A landscape with many valleys, sampled at points; each row gives a point and its height.
A ball rolls from a point to the lowest of its 2 nearest points, and stops where none of them is lower. Distance is the straight distance between rows; heights are no part of it.
K264 height 4.71: [131 105 100 130 131 139 132 138 129 170  68 135 130 112 119 120 164 182
  90  98 154 107 103 105 128 115 124 166  93 126 127 112 180 138 136  83
  72 119 143 156 117 117 153 150  76 115 136 144 149 105 153 135 162 136
  78 120]
K633 height 5.22: [138 132 136 114 105 132 148 146 142 102 151  98 137 156 140 146  38 130
 138 137  72  90 135 108 170 156 131 119 152 109  79 130 105 175 137  91
 119 160  95 131 163 114 116  68 160 138  96 115  74 128  68 154 127  82
 144 105]
K808 height 4.06: [ 79 146 158 139 112  82 133 128 149 162  92 118  99 128 106 130 149 142
 133  74 172 156 127  68 138  95 105 125 123 146 110 161 130 102 205 122
 129  91 129 160 132  99 156 118 108  92 117 124  74  52 164 146 185 159
 123  70]
K661 height 7.27: [101 124 218 174 128  82 177  94 151 180 161  33 121 134 135 130 149 104
 135 132  81 122 159 132  96 108 128 131 118 144 126 150 109 171 147 142
 118 135  85 135 119 131 139 123 191 222 128 128 127 137 107 147 148  98
 108 132]
K898 height 6.51: [144 130 178 158 130 154  88 132 108 154 181  92 113 174 124 113 181  55
 172 144 103 161 145 197  78 134  94 143  86 104 184 147 119  53 123 157
 155 116 123 156  73 127 118 126 168 176 161 138 155 161 165  88 148 173
 116 124]
K606 height 1.22: [174 136 131  98 168 130 133 140 138 114  63 156 133 144 104 117 118 188
  79  68 174 105 123 107 188 125 171 170 167 162  92 104 172 155 121  97
 131 134 199  66 153 119 153 137 113  98 164 111 138 116 119 148 141 154
  84 102]
K445 height 1.48: [129  98 133 130 114 158 156 138 123 142 108  95 120 134 128 150 121 130
 126 109 109  99 151 147 106 111 116 163  96 129 134 120 130 163 143 102
  98 155 118 145 130 142 187  80 142 169 125 141 140 131 119 126 117 124
  92 138]
K45 height 6.73: [141 114 110 153 150 149 152  78 131 148 130 122 118 124 162 119 225 118
 112 178 148 125  95 130  52 107  84 116 123 149 180 120  84 132 119 157
 138 141  70 192 135 167 127 170 110 199 135 108 180 145 169 147  81 112
 125 169]
K752 height 5.23: [117 115  95 125  90 138 104 150 101 105 151  81 134 116 174 105 138  77
 153 160 104 140 174 171  74 130 123 115  88 119 119  84 138 131  96 129
 147 147 101 141  89 169 133 129 149 121 113 148 155 158 134  91 103 126
 154 184]
K260 height 6.48: [159 110  95 126 116 195  64 185  90 126 166 160 151 129 102 136 122 142
 213 160  93 130  90 183  96 201 110 160 139  70 197 164 101  28  89 126
 110  89 123 168 117 103 122 130  67 110 166 135 140 179 170  80 138 143
 112 107]
K651 height 2.22: [123 114 121 144 110 159 148 156 104 129  58 104 114 138 136 140 137 134
 116 109 138  98 124  94 103 107 105 154 101 126 113 104 112 167 184  70
 114 146  93 181 140 144 218  75 105 143  96 120 123  99 138 152 132 125
  96 105]
K100 height 6.71: [116 125 195 154 177 138 118 103 116 147 166 184 104 142  59 185 107  78
 168 119 118 123 103 143 151 120 114 131 136 131 208 197 102  58 172 167
 101  93 154 145 126  94 116  95 165 145 142 152 120 107 114 126 148 168
 116  92]
K702 height 4.64: [159  82  68 115 125 161 127 169 122 145 139  96 164  91 185 135 114 202
 151 178  59  66  70 136 123 179 110 152 145  90 113 123 146 178  83  69
  68 150  75 157 131  97  99 143  86 170 150 112 152 175  92 137 140  75
  96 158]
K170 height 1.07: [104  99 120 114 170 127 130 111 139 117 113 214 137  67  97 183 148 153
 125 110 144 131 110 110 113  98 167 121 201 170 166 151  80 154 155 165
 128 136 173  74 171 142 148 157 123 135 143 109 151 126 101 165  74 141
 107 166]
K959 height 1.10: [158 126 110 130 175 168 106 171  94  92  45 212 119 110 109 159 165 123
  93 153 168 102  72  96  95  98 135 153 163 158 180 106  81 155 167 108
 146 120 108 137 162 150 187 112 117 160 110 105 174 112 132 177  93 147
  91 121]
K337 height 6.97: [111 150 181 149 157 122  82 172 120 124  92 176 106 110  95 154 162 105
 134 115 141 123  73  99  94 105 132 144 166 155 169 161 106 110 201 124
 154  86 102 138 134 105 167 119 142 136 117 107 146  98 136 188 165 167
  98  94]
K938 height 6.12: [147 126 102 126 103 180  59 183  96 128 158 110 145 111 150  99 166 121
 193 151 109 155 117 171  61 179  86 135 116  81 166 131 121  48 100 116
 135  97  91 179  87 121 117 160  79  98 144 130 139 176 187  80 151 153
 129 124]
K202 height 2.16: [178 154 129 122 170 139 116 126 124  94  74 192 116 143 103 130 146 117
  74 130 181 116 101 119 136  97 141 142 165 156 142 104 124 142 130 138
 159 124 133 100 151 159 138 129 139 130 112 105 177 117 125 160  98 146
 111 112]
K951 height 2.56: [141 111  64 122 134 160 148  95 130 132  75 209 125 122  95 164 108 164
  77 122 170  98  82  72 190 102 111 129 134 138 142 135 123 138 142 105
  63 150 151 160 172 117 156 117  61 103 116 135 118  71 119 143 110 126
 107 100]
K319 height 2.93: [109 142 142 120 120  78 166  96 131  89 147 123 144 129 109 130  65 106
  79 107 142 134 193 127 183 106 171  93  96 157  93  87 145 168 109 157
 121 163 179  66 147 149 140 107 159  84 117 147  89 125  96 105  87 121
 188 165]
K843 height 0.61: [164 132 190 151 117 130 164 144 123 151 107  69 111 174 131 107 109 121
  98 116 108  76 146 138 145 130 133 166  81 118  84 111 163 165 134  80
 108 159 110 131 114 122 148  96 177 189 130 133 139 138 120 125 162 107
  92 107]
K931 height 4.39: [129 123 149 140 137 120 156  92 144 168  89 140 104 145  94 120 148 148
 112  77 185 129 124 107 161 105 118 154  97 148 132 141 156 108 159 119
 109 121 159 154 118 114 163 120 107 113 134 133 119  83 156 126 163 159
 101  81]
K49 height 5.03: [132 116  92 119 142 122 108 145 118 148  71 156 134  94 148 105 186 150
  91 139 161 114  95 112  98 109 124 135 112 142 141  85 160 152 105 114
 107 132 116 134 116 157 138 161  92 135 122 134 183 131 164 140 126 124
 103 160]
K448 height 7.79: [124 148 160 114 168 105  77 124 144 130 122 166 117 128 101 105 156 107
 122 107 175 164 121 149 130 119 161 133 138 152 149 136 163  80 114 155
 171  78 176  71  96 129  95 174 152  86 150 129 156 129 152 126 154 183
 129 122]
K530 height 5.36: [146 164 151 134 134 124 158  65 129 112 133 135  97 190  99  87 141  68
  75 142 194 146 144 128 180 130 101 105  72 116 139 120 150  59 118 160
 150 133 137 159 121 148 102 100 160 105 104 156 136  97 151  81 115 142
 162 106]
K234 height 1.95: [149 111 109 120 178 170 121 158 119 114 100 205 141 118 109 192 122 147
 132 143 122  87  82 122 109 111 151 156 195 157 182 133  73 156 140 117
 119 133 131  99 171 137 151 120 116 159 140 115 160 137 100 181  82 119
  90 143]
K655 height 6.41: [147 147 161 159 157 136 164  71 135 128 120 141 107 173 133 125 177  83
  80 185 155 105  98 105 112 111  82 122 121 139 164 131  95 124 150 160
 132 150  72 196 145 160 117 133 152 192  88 109 171 118 143 151  94 102
 130 123]
K768 height 1.93: [149 112  81  88 150 164 115 159 127 110  80 209 135 120 104 159  78 178
  96 112 156 111 107 108 187 127 156 154 168 146 126 123 133 142 133  95
  81 142 171  83 160 124 165 115  77  90 145 126 133 104  97 141 117 150
  95 116]
K239 height 2.14: [156 104 155 138 142 133 132 176 120 154 143  66 155 119 170 114 135 158
 120 146  66  67 114 169 108 163 151 175 115 113 121 105 184 182  81  99
  84 143 116 110  99 104 101 153 158 198 180 135 173 197 108 132 157  96
  84 185]
K444 height 5.26: [ 60 113  91 110  88  91 195  79 145 100 168  97 122 109 128 161  88 140
 174  91 123 174 196 122 127 119 141  88 163 135 114 145  51 142 155 140
 156 162 149 115 172 140 166 109 128 108 135 115  72  95  96 126  68 103
 165 139]
K213 height 2.78: [168 130 155 131 145 137 112 155 115 161 121  88 137 148 148  86 171 144
  99 134 114  98 104 172 117 147 120 167  92 116 121 103 195 126  76 110
 110 125 124 133  95 112 106 176 136 165 166 136 187 179 153 116 166 131
  80 148]
K328 height 3.39: [200 131 126 114 142 172 105 185 110 153 113 120 156 158 122 105 117 173
 112 147 110  68  76 161 153 177 125 175 128 100 128 116 177 112  67  73
  98 121 125 131 125 100 103 149 108 149 160 136 175 168 139 125 168 112
  70 112]
K295 height 4.97: [ 71 115 153 138 112  80 155 126 139 122 146  79 115 117 119 154 107 111
 154  97 110 146 186 120 109 106 151 107 146 154 102 152  88 159 175 137
 138 147 120 118 143 136 173  96 165 135 123 122  85  98  96 128 115 113
 143 135]
K892 height 7.05: [ 82 140 166 154 141 120 107 126 130 115 171 183 101 125  84 180 102  88
 175 134 112 153  93 100 145 115 100  94 142 124 182 198  74  60 201 170
 142  94 122 159 144  83 115  84 131 100 100 132  82  86 124 135 145 147
 146  76]
K401 height 5.04: [122 152  86  95 124 119  83 124 110  82 118 155 143  94 135  92 140 117
 122 132 161 180 155 149 114 142 157 100 143 121 114  98 157 113  89 151
 185 101 157  71 114 147 101 167 123  58 133 133 133 135 134 113 108 161
 173 151]
K872 height 6.08: [117 129 149 149 146 120 210  56 140 133 128 123 106 152 113 146 136 112
 120 141 138 106 132 109 127  91 101 115 136 142 146 151  71 149 163 147
 124 153  97 182 173 140 156  94 148 197 106 117 126  96 116 148  86  84
 129 112]
K467 height 6.54: [ 99 127 138 154 135 149  71 194 112 133 110 167 134  96 115 172 124 102
 156 156  95  93  52 101 108 122 108 127 139 123 177 150 101 123 193 114
 112  96  73 167 131 108 134 107 116 138  90 123 120 115 124 161 155 137
 103 108]
K641 height 3.32: [ 87 152 150 120 139  55 116 108 126 116 107 173 132 105  93 118 126  92
  70 102 172 162 160 109 162  70 168 103 102 173 124 111 164 129 143 182
 132 126 182  71 131 143 130 138 156  82 118 151 127  88 123 125 116 166
 139 148]
K160 height 5.33: [116 190 211 149 116 112  70 168 119 129 146 126 130 168  88 114  82  57
 114 137 114 144 122 126 166 153 117 114  75 108 117 138 174  53 160 145
 137  91 122 133  90 112  86  93 189  82  85 159  90 107 130 101 193 162
 154  80]
K618 height 6.42: [118 137 170 137 129 121 101 148 130 135 173  57 127 133 166 101 169 112
 182 145  95 167 149 187  54 148 133 139 141 121 123 143 129 115 104 146
 179 109 110 102  78 145  99 170 177 158 160 104 136 176 149 125 156 151
 139 155]
K705 height 4.40: [ 73 135 160 138 100  64 144 139 146 162 103  92 117 120 110 118  95 149
 108  70 139 138 159  70 181 102 132 112  99 141  71 131 166 157 169 111
 106 131 135 124 142  98 148 115 125  87 115 135  55  71 132 135 195 122
 134  95]
K865 height 6.94: [148 116  88 121 135 194  91 164 106 114 134 170 123 142 110 158 125 149
 199 146 103 123  74 139 113 175 108 159 160  94 184 171  62  74 143 103
 126  86 107 168 137  89 149  98  76 129 133 107 118 149 151 122 132 147
 113  93]
K385 height 3.29: [133 117 108 119 130 127 138 142 149 157 146 122 151 128 145 125  70 218
 129 115  93  90  91 101 207 159 123 134 147 108  96 149 170 160 105  69
  66 130 142 129 142  57  82 135  79 126 150 128  92 132  89 141 178  92
 102 108]
K350 height 5.40: [142 153  80  85 104 171  72 145 106  67 107 183 114 118 109 110 118 113
 139 122 172 189 160 133 120 162 134 128 144 104 136 109 123  62 110 127
 185  91 165 101 116 127 146 126 100  41 128 131 120 118 148  97 113 180
 152  94]
K474 height 4.67: [154 150 198 143 150  99 165  92 137 124 142  96 112 181 116  92 148  80
  96 111 166 136 182 168 131 109 150 135 121 161 118 121 137 132 120 175
 169 137 174  64 117 155 142 133 194 167 131 122 159 132 132 115 105 149
 142 150]
K271 height 5.17: [140 101  77 126  98 144 139 148 137 159 129  82 135 110 197 115 147 197
 160 159  77 102  90 108 101 158  90 125 154  98  96 126 113 169 111  74
 117 140  58 188 137 116 101 147  74 163 124  89 124 160 124 153 155  75
 122 120]
K400 height 4.11: [118 170 173 132 146  86 119 164 123  87 115 140 133 120 129 129  92  82
  83 152 135 131 151 112 134 109 194 103 160 165  87  94 121 179 137 170
 173 145 133  39 146 176 127 127 197 137  78 118 142 135  94 178  96 123
 158 165]
K472 height 5.66: [158 115 124 133 117 155 158 123 131 160 133 101 117 146 133 129 116 164
 150 142  84 102  85 123 135 154  90 146 133  84 131 142 108 134 134  77
 105 127  91 187 137 101 117 100  98 159 125 106 111 143 130 143 146  86
 112  85]
K418 height 7.07: [ 98 147 208 185 133  75 155  79 158 168 173  73 117 145 145 112 196  74
 120 153 128 150 131 121  82  96 108 104 101 140 147 143 120 131 142 182
 132 120  83 150  95 138  97 172 185 198 114 121 148 136 134 140 152 127
 127 133]
K802 height 2.19: [104 129 163 131 155  57 198  62 181 135 150 137 141 116 102 163 112 158
 114  83 147 129 141  93 174  81 155  86 184 172 119 153  96 160 140 161
 128 148 171  76 185 140 120 151 148 150 136 101  98 105  92 154  97  90
 144 138]
K934 height 3.71: [ 89 150 164 147 131  67 137  88 168 159 144 103 116 139 111 116 159 129
 152  96 149 168 133 101 138 115 116 111 142 136 113 178 131  93 160 152
 159  95 137 140 111 110  89 155 129 100 129 126  83  97 153 132 179 144
 146  96]
K658 height 4.15: [127 149 115 111  84 132 126 159 129 116 125  62 132 152 150  95  94 141
 133 119 108 136 168 130 127 155 135 126 109 104  61 109 152 153 111  91
 150 136 120 129 113 124 130 112 133  92 111 126  91 132 132 114 151 123
 156 105]
K723 height 2.11: [113 158  81 108 125  75 129  89 145  73 107 169 131  89 157 112 163 119
  75 153 182 167 132  90 120 106 149  69 158 149 107  95  96 157 117 167
 189 145 116 101 163 173 101 165 118  94  88 104 144 110 125 148  68 113
 182 158]
K354 height 5.52: [ 80  92  53 116 113 150 190  70 147 115 155 148 112  86 137 175 117 166
 176 102 121 146 153 121 104 114 137 111 172 140 147 153  29 143 162 144
 116 144 145 142 173 122 179 111  69 131 150 107  87 110 116 121  65 111
 151 146]
K974 height 6.09: [ 98 103 114 145 127 147 130 125 129 159 135 141 127  96 122 170 129 163
 172 125  88 116  84 102 119 126 100 139 144 115 164 168  89 132 174 110
  76 102 104 180 146  97 139 116  80 134 135 121  96 119 122 144 146 118
 106 114]
K171 height 7.69: [ 87 116 117 153  91 131 131 114 120 149 191 122 128 109 125 153 101  99
 170 149  67 140 124 114 130 129  69  94  81  75 147 156  98 106 160 139
  82 126  97 212 120 102 112  76 123 120  99 159  85 130 116  97 145 105
 136 111]
K978 height 3.30: [110 158 131 126 130  96 120 108 161 132 165 130 137 132 131 124 110 144
 136 133 121 142  95  99 163 131 125  92 162 122 102 159 129 122 126 132
 151  99 115 133 138 105  50 161 118  95 119 105  82 122 124 138 169 120
 169  92]
K29 height 7.34: [102 120 105 111 122 157  77 171 124 101 135 171 124  98 121 154 129 147
 193 119 116 159 115 140  97 145 146 138 178 121 160 164  76 102 151 121
 149  94 128 120 128 110 149 113 103  90 140 112  99 125 129 138 133 161
 125 113]
K881 height 6.10: [137 117 140 115 127 156  98 171 111 130 155 110 131 134 133 126 130 120
 173 127  94 141 144 185  88 146 135 163 134 114 135 133 136 107 112 113
 151 106 134 108 101 117 136 119 150 130 158 143 136 153 137 110 145 156
 118 134]
K991 height 3.78: [100  86 114 121 121 148 124 146 135 163 169 126 164  93 114 140  55 204
 162 100  60  95 123 125 212 167 136 159 123  96 121 164 181 130 104  93
  26 127 164 114 123  48  92 128  85 102 185 169  85 150  87 100 180 110
  94 135]
K523 height 2.58: [145 129 154 107 130  87 204  78 152 105 131 139 123 148  99 151  79 150
  89  68 165 126 179 117 198 102 159 117 148 159  93 136 118 149 134 158
 133 166 194  74 167 126 150 108 154 125 146 130  86  90  90 115  93 112
 161 125]
K421 height 4.19: [131 103  90 115 109 144 128  96 128 150 163 145 135 135 106 143  67 156
 148 110 104 119 136 148 184 154 128 133  92 100 139 141 175 103  98 120
  58 125 170 136 118  81 101 125  96  88 162 177 103 132 116  71 142 128
 128 120]
K776 height 2.71: [135 135 104 118 105 116 140 122 156 147 117 120 129 138 141 112  98 175
 104 114 125 115  95  83 194 145 109 117 130 109  81 125 166 143 128  84
 109 130 118 157 150  93  90 127  84  84 116 107  83 114 126 145 179 109
 134  76]
K515 height 6.96: [164  94  87 137 136 153 179  54 142 144 111 112 105 131 162 128 204 173
 136 137 146 125 114 133  77 112 102 141 153 135 153 132  71 139 130 120
 142 143 110 171 141 144 155 148  80 194 161  94 157 135 148 143  81 102
 105 143]
K255 height 5.58: [108 137 127 133 118 116 107 129 118 108 144 129 132 121 147 110 144  53
 104 167 128 138 141 133 104 109 112  96  94 135 141 114 131 118 123 170
 142 135  97 136 112 163 120 118 159 129  91 147 145 125 136 116  98 128
 160 157]
K880 height 4.93: [135 171 186 144 116 126 103 150 111 118 133  93 107 179 112  75 133  57
  97 127 149 159 160 142 130 141 115 120  58 119  96 123 156  67 146 140
 178 117 124 127  83 144 133  96 186 111  81 134 114 102 150 101 164 176
 146  97]
K987 height 4.68: [ 87 127 178 157 101  71 172 137 141 139  96  59 125 132 125 128 116 134
 122  74 133 129 196  99 129  93 145 123 105 150  61 120 128 187 163 114
 125 145 113 113 135 146 184 109 157 145 104 124  83  89 134 150 154  94
 121 117]
K451 height 6.11: [169 129 111 139 106 178  98 171  68 100 104 124 106 164 128 109 134  50
 108 160 145 128 178 177  86 126  99 139  59 119 152  82 133  72 117 126
 133 148 127 151  92 171 204  73 160 138 102 159 164 134 165  76  89 160
 121 136]
K612 height 6.38: [124 113 146 119 151 144 161  68 146 145 166 149  96 156  85 162 111 135
 171  81 127 138 131 155 149 130 126 154 157 135 167 185 106  77 153 150
 122 118 180 127 131  93 131 106 129 135 162 133  96 112 128 108 133 148
 128  97]
K342 height 1.43: [160 114 127 114 155 134 132 165 137 132 124 116 163 115 156 125 127 176
 125 138  99  88 110 158 116 138 176 164 163 145 111 107 158 189  84 115
 114 145 142  63 120 146 119 162 135 172 164 112 172 178  98 150 118 104
 100 197]
K911 height 2.13: [145 117  76 120  71 143 153 109 132 143 115  93 133 145 156  91 101 171
 110 111 137 113 131  88 184 148  84 112  62  79  76 113 173 128 117  75
  87 151 103 190 121 102 116 102  60  81 109 145  80 109 146  97 156 101
 141  85]
K166 height 1.70: [116 134 133 116 169  94 158  52 164 117 139 189 126 120 108 151 152 128
 105 119 173 145 130 113 144  88 146 109 177 170 153 146  92 130 128 184
 158 131 166  80 158 149 110 159 136 132 137 113 144 113 117 152  80 128
 146 151]
K428 height 5.78: [ 71  91 119 147 127 102 204  66 149 140 133 102 121  83 131 175 149 158
 160 117 125 124 154  97 100  95 122  94 166 154 148 155  46 183 170 145
 113 146 107 154 164 144 159 129 117 176 126 118 104 105 104 160  77  76
 135 150]
K286 height 5.69: [ 94  76  86 132 120 125 137 117 118 152 162 136 147  85 128 164 106 132
 141 136  84 115 152 142 131 125 130 116  98 129 144 123 148 164 119 135
  52 156 145 126 118 128 131 122 127 129 153 171 126 142  98 100  92 113
 125 183]
K554 height 2.68: [165 174 111 103 164 110 128  80 153  86  77 199 123 129 120  93 146 121
  46 140 210 140 102  78 170 103 145  94 165 154 111  94 133 139 113 162
 175 139 149  94 172 172  95 164 123  99 104 100 163 119 126 162  72 132
 152 134]
K867 height 2.98: [128 141 120 129  88 153 117 187 125 130  70  96 121 140 159 105 127 154
 117 123 120 103  99  86 117 140  99 150 130 101  67 117 123 164 170  56
 125 141  75 187 135 122 164 110 105 112  79  95  95 109 149 171 187 105
 107  80]
K475 height 4.55: [141 158 139 127  85 142 139 122 115 125 136  67 106 171 162  75 127  87
 105 144 132 150 169 148 123 148 104 110  56  88  81  93 162 105 113 122
 158 129 113 155  87 134 124 101 151 110  96 147 116 131 158 101 140 130
 153 108]
K215 height 6.70: [ 96 140 143 132 110  95 110 146 145 131 146  77 122  99 175 110 182 116
 160 150 115 164 147 133  46 118 151 110 165 143 105 128  97 149 122 159
 192 109  88 107 103 159 109 175 151 152 111  87 144 147 136 162 134 120
 146 152]
K761 height 4.28: [184 161 160 116 152 133 150 108 121 106  76 121 114 171 126  75 165 113
  74  99 196 146 176 143 129 105 163 148 130 159  89  77 148 138 104 145
 194 136 187  70 128 175 171 136 164 139 119 104 173 122 150 129  92 165
 127 135]
K436 height 4.59: [178 131 108 110 141 143 117 100 128 138 167 175 170 163  88 135  41 127
 119 163 117 105  90 149 225 180 128 111 102  83 161 130 189  71  52 136
  64 119 168 123 125  86  54 141 108  80 160 181 133 151 106  74 136 121
 147 106]
K263 height 4.69: [102 138  82 105 121 119  74 157 129  96 145 144 165  76 160 122 106 139
 141 151 118 137 116 136 123 155 160  98 139 122 107  97 174 154  71 125
 138 104 123  78 119 130  66 171 113  81 132 131 127 169 109 124 133 127
 170 166]
K930 height 5.67: [164 119  90 121 101 182  88 173 102 106 136  84 128 119 185  98 183 105
 165 188 107 138 119 167  46 158  99 135 116 104 129  94 114 108  86 118
 166 126  70 170  99 157 116 151 116 147 115 114 162 185 173 110 119 122
 143 149]
K516 height 7.19: [ 91 151 203 142 158  83 118 149 153 132 103 158 118 105 110 157 145 131
 132 100 145 127  97  82 104  89 160 128 197 177 120 160  91 164 191 141
 163 104 113  95 156 120 127 158 156 152 122  87 129  95 121 214 166 144
 104 105]
K376 height 4.21: [119 122  86 110 110 138  80 206 122 114 117 101 150  80 193 116 142 152
 152 148 110 136 113 125  76 141 139 133 160 126  89 100 129 179 108 104
 157 118  86 104 113 141 109 167 114 113 125 110 143 158 133 148 155 114
 136 150]
K129 height 5.02: [141 124 123 120 160 131  95 145 119 117 170 168 164 135 102 159  66 106
 139 167  99 109 104 156 163 160 144 125 139 124 162 129 158  96  71 136
  93 104 147  94 123 111  64 140 141 113 145 172 134 166  97 107 114 128
 138 143]
K2 height 4.90: [149 120 103 133  87 148 141 106 105 136 147  65 122 143 153  91 141 105
 135 111 125 151 197 185 104 136 118 139  54 107 107  94 155 114  93 126
 138 146 153 138  87 141 148 120 124 127 150 159 139 149 152  69 107 147
 136 161]
K175 height 4.63: [122 147 156 119 134 120 120 177 127  96 125 134 136 137 119 140  73 115
 104 116 103 108 136 114 151 123 165 131 174 144  87 127 121 172 146 110
 147 131 127  72 143 131 119 100 185 122 113 109 102 124  88 161 126 121
 141 126]
K23 height 2.99: [125 114  65  98 119 132 158  68 151 139  97 184 112 120 104 130 115 185
  89  88 194 149 115  80 203 113 122 115 113 131 123 135 143 110 124 123
  84 149 190 144 160 106 130 140  46  68 145 138  95  78 142 107 136 136
 140 100]
K833 height 3.33: [125 125 106 119 121 131 154  92 106  86 158 122 128 142 129 119  90  78
  98 130 150 141 203 168 146 117 143 119  90 137 125 104 127 124  98 166
 141 170 176 100 128 164 151  92 156 119 130 154 143 132 108  83  47 131
 169 172]
K17 height 5.70: [164 162 134 140 129 148 110 139  89  86 115 169 121 188  89  99 123  43
  75 163 191 133 142 153 147 123  99 121  60 120 161  99 151  57 111 151
 142 143 134 146 106 171 155  80 164 110  84 175 169  99 146  90  96 156
 141 103]
K495 height 7.40: [ 63 145 161 155 107 122  91 154 113 127 167 140 114 123 111 148 114  60
 150 154 105 147 117 100 108 136  85  80  73 101 155 165 109  72 199 150
 125 112  84 186 120 115 114  74 153  98  67 155  89  85 133 117 144 138
 155 102]
K83 height 6.82: [136 121 191 162 130 135 102 142  97 168 196  93 146 144 106 135 133  59
 155 147  67 130 149 187 123 139 101 141  55 100 180 143 165  77 113 151
  93 132 127 135  81 110 112 117 179 177 161 182 150 179 127  74 151 150
 102 142]
K671 height 0.62: [148 106  91  97 121 115 154 141 139 100 125  96 144 104 178 127 121 185
 135 114 112 118 167 139 105 133 176 121 180 144  70  99 119 203  85 124
 162 157 144  63 143 163 125 167 118 132 140  97 143 168 102 154  86  95
 148 193]
K995 height 5.74: [168 146 126 104 117 166  90 148 105 102 120 133 126 163 117 102 105 125
 148 106 152 149 160 172 127 161 138 164 119 106 109 125 158  75  97 110
 170 100 165  92 101 117 132 124 135  73 149 135 129 140 149  92 139 177
 141  93]
K964 height 3.79: [174 144  90 101 128 152 137 109 100  62  95 155 116 159 124 103 111 105
  79 129 186 139 182 146 146 120 146 137 129 135 106  80 131 118  86 135
 179 155 173  92 138 179 181 102 146  99 121 142 157 117 128  99  58 147
 151 140]
K112 height 5.41: [ 99 111 116 116 128 116 112 137 117 104 184 163 153  97 113 169  71  87
 145 147  84 128 162 153 141 126 151  95 124 137 156 126 135 136 110 160
 103 137 143  87 114 138 106 121 162  95 130 168 120 153  87  97  86 122
 156 177]
K324 height 7.60: [ 88 132 129 119 136 114  76 118 142 128 156 156 118  95 122 135 167 121
 187 117 131 181 123 143  89 122 140 120 156 136 157 169 117  83 141 165
 172  77 151 116  97 120 108 165 126  94 142 124 122 120 150 125 135 174
 147 137]
K4 height 6.83: [140 152 191 151 152 128 120  85 137 155 165 106 104 171 115 101 196  73
 149 152 130 155 108 152  91 125  92 111 122 131 175 149 109  68 145 168
 162 105 101 167 104 125  92 154 158 165 130 113 151 134 153 129 136 147
 126 115]
K869 height 4.02: [184 101  94 113 129 180  87 211 101 138 126 113 163 109 160 125 137 162
 154 186  86  80  82 170  97 185 115 169 125  96 148 109 156 125  54  87
  93 138  98 142 112 119 106 158 102 157 165 134 177 189 136 111 142 108
  94 161]
K949 height 3.66: [ 90 123 100 114  78 123 109 196 131 120 100  91 129  90 167 117 125 170
 161 107 107 141 144  93 108 137 147 128 149 124  66 117 125 168 149  84
 143 127  97 131 130 129 146 117 111  88 104 102  82 119 132 154 162 114
 132 121]
K422 height 7.21: [181  99  69 112 128 155 145 100 127 133 123 110 124 125 170 118 174 171
 140 147 133 122 111 157  90 149 121 140 138 120 135 107 121 140  76 124
 137 129 118 156 119 131 112 171  82 165 155 119 172 162 148 126 102 100
 122 156]
K946 height 3.67: [ 77 175 184 148 145  47  86 154 132  98  97 155 138 104 113 115 132  54
  77 134 159 159 144  95 138  88 179  90 119 175 109  96 152 156 161 196
 160 124 129  65 124 154 111 148 183 104  77 128 148  98 119 159 144 156
 158 164]
K268 height 3.31: [ 90 116  90 113 124  94 145  84 146 145 124 160 134 108 111 134 113 138
  94  90 157 150 137 105 174 106 146 103 117 147 129 115 162 125 117 153
  95 127 183 105 138 125 112 154  99  79 141 146 103 106 121 109 125 134
 145 149]
K226 height 6.53: [195 126 130 127 125 205 106 193  67 115  75 158 122 170  94 148 107  77
 113 153 126  89 126 173 121 141 105 174  74 105 155 100 136  86 118  92
 103 142 122 159 124 153 201  50 149 138 110 167 161 126 145  99 109 149
  91  97]
K617 height 1.45: [149 120 128 136 102 113 162 109 135 163 104  65 134 154 165  87 115 155
  92 116 114  91 133 113 157 145 107 137  75  99  73  86 189 178 108  78
  93 166  96 161 124 109 119 118 107 149 115 133 125 139 134 121 154  83
 112 115]
K812 height 6.95: [ 56 136 160 143 124  50 119 124 156 149 132 118 135  78 139 143 182 139
 162 111 132 165 117  94  84  95 144 103 168 161 120 165 101 156 175 150
 157  96  97 107 126 127 104 175 142 136 119  98 121 111 132 180 159 133
 130 144]
K603 height 6.00: [134 101 151 146 160 115 152  91 139 163 151 112 141 134 124 148 122 132
 127 143  87  94 113 150 143 129 123 142 121 127 163 138 153 146 103 132
  79 136 138 118 124 122  96 129 152 180 165 151 150 163 100 120 121 102
 106 158]
K738 height 1.42: [134 151  96 119 129 102 128 127 150  85 111 123 156 101 195  96 138 152
 100 161 133 139 126 104 111 128 169  89 184 145  76  88 114 201  96 146
 188 142 109  81 149 178  89 178 120 133  92  76 145 159 120 170  97  91
 166 168]
K367 height 6.06: [153 107 136 138 122 157 184  80 136 168 150  88 106 160 121 148 126 177
 181  89 102 115 126 135 143 142 103 166 138 106 145 181  82 116 153  96
 120 129 146 172 134  85 159  94 105 161 164 117  99 129 136 110 138 115
 102  84]
K890 height 7.44: [138  78  51 121 134 147 150  91 144 168 140 133 133  89 152 130 159 211
 149 129 114 120  83 125 122 152 109 142 139 119 148 140 132 133 106 108
  70 128 134 156 127  98 109 172  44 146 179 121 138 146 123 118 126  93
 106 156]

Two balls start at each pair of points below. Name the first point that both come to, or write none.
K324 and K618 -> K949
K872 and K931 -> K808
K812 and K175 -> none
K286 and K422 -> K776
K49 and K515 -> K808

Where does a ball stop that starts at each point below?
K516 -> K949
K400 -> K606
K45 -> K843
K83 -> K949

Call two points neighbours if one is among the 2 nearest of the other. Go from one point of each pair to the other, from neighbour to neighbour, staying as low as possible. Name the highest point that can't be avoided.
K898 and K671 -> K83
K949 and K959 -> K633
K170 and K959 -> K234
K671 and K606 -> K554
K959 and K606 -> K202
